Each row is a point on a landscape with many peaks, with its height.
From any point a climber steps to the highest of the 4 points nearest to it. It stops when none of these is higher. Distance is the straight distance between rows; heights are no part of it.
z_632: [ -5   1   2   3   7   8 -11  12   8   2]  height 51.8
z_574: [  6  -3  -1  -4   8  16 -20  22  18   1]  height 53.2
z_993: [19  2 -1 10 -4 10  4 -9 -5  0]  height 22.6
z_472: [38 -1 -6  0 -4 17 -3 -7 10 -3]  height 67.1
z_497: [ -5   3   6  10   2 -26  11 -18   1   2]  height 18.2
z_807: [-24   2   3  -4   6  -4  -7  13   2  -3]  height 2.8
z_911: [ -4  -4   0   1  -7   6   9   8 -20   3]  height 47.6
z_822: [ -3  -2   6   9  -2 -22  16 -12  -8   4]  height 27.1
z_979: [-25   2   3  -8   1 -24   2  -9   4  -4]  height 12.9
z_37: [ -7  -9   1  -5 -10 -24  16  -6 -19  13]  height 22.8
z_957: [-18  -6   4  -3   0  -1   2  18 -11   3]  height 8.8
z_808: [ -5   6   1  -2  11   5 -20   3  24  -7]  height 27.0
z_210: [-1  1  4  8  5  3 -4  4  3  2]  height 45.8
z_345: [-30  -7  -1 -22  -4 -29   0   4  -7   6]  height 45.4
z_353: [ 22  -4   0  -5  10  11 -17  13  27  -1]  height 33.0
z_638: [-32  -1   2 -19  -6 -28  -2 -16   2 -11]  height 21.0
z_555: [27 -2 -5  0 -4 24 -4  1  2 -2]  height 62.0
z_277: [ -8  -3   3   5  -1 -10   8   1  -8   5]  height 30.7
z_567: [ -5  -6   2   2  -6  -6  14   1 -17   5]  height 33.9
z_129: [-10   2   5   5   2 -15   7  -5   0   2]  height 41.4
z_712: [ 23   7 -11  -3  -7  25   4  -9  -9  -4]  height 48.3
z_580: [-21  -6   3  -6  -1 -25   8   0  -8   6]  height 20.5
z_503: [  4  -2   1   6  -7   2  13  -3 -16   1]  height 33.3
z_913: [-13   1   3   4   4  -6   1   6   1   1]  height 30.1
z_306: [  9   1   4  17  -1  -9  13 -19  -2   2]  height 29.6
z_750: [-28  -1   2 -10   2 -15   0  11  -5   1]  height 5.2
z_464: [-18  -3   3   0   3  -8   3  11  -6   3]  height 17.7
z_269: [  2   1  -1  -4  10  10 -22  13  25  -4]  height 31.8
z_435: [  5  -4  -2   1   5  18 -13  21   4   4]  height 30.6
z_570: [-4  6  2  8  8 -4 -8 -3 14  0]  height 48.4
z_86: [  5   0  -2   3  -6  20   5   5 -16  -1]  height 34.0
z_879: [ 13   0   0   8   6   7 -10   3  14   3]  height 48.2
z_861: [39 -4 -7 -8 -4 24 -5  1  8 -3]  height 62.9
z_147: [-13   7   5   6   7 -13  -3  -9  11  -4]  height 54.5
z_829: [14 -3 -4  0 -5 27 -4  8 -9 -1]  height 51.9
z_622: [ 18  -4  -1   1   6  15 -15  14  16   1]  height 41.7
z_743: [ 6  2  2 12  4  0 -2 -6  6  2]  height 51.0
z_167: [-31   3   3 -10   0 -17  -5  -6   6 -12]  height 13.2
z_35: [  2  -3   0   2 -12  -6  20 -10 -24   3]  height 26.3
z_70: [  0   4   5  13   5 -10   5 -11   5   2]  height 46.4
z_910: [  3  -3  -3 -11 -17  -9  25 -16 -31   5]  height 21.7
z_937: [ 22  14 -20 -19  -3  37  -1   3  -9  -7]  height 46.2
z_803: [ 38   3 -15 -16  -6  30  -1  -2   3  -7]  height 58.2
z_883: [ -5  -4  -1  -2   6  20 -16  27   3   4]  height 21.5
z_72: [ 21   2   0  16  -2   5   4 -15   3   2]  height 20.4
z_174: [ 10   0   0   9  -7   6  12 -10 -13   0]  height 27.5
z_897: [-18   9   2  -1   7  -6 -12  -6  16 -10]  height 41.6
z_327: [-17   4   4  -1   2 -28   5 -16   7  -4]  height 11.2

For each start below, name the point where the climber stops.
z_957 -> z_632
z_750 -> z_345
z_937 -> z_472
z_86 -> z_472
z_910 -> z_911
z_807 -> z_632
z_37 -> z_911
z_167 -> z_147

Call two points neighbours if one is among the 4 nearest of the other. Go from one point of each pair to the other, from neighbour to neighbour, staying as high as possible. Name the lowest point that can't be avoided.
z_472 and z_147 -> z_277
z_345 and z_472 -> z_580
z_743 and z_147 -> z_570
z_743 and z_574 -> z_622
z_911 and z_472 -> z_86
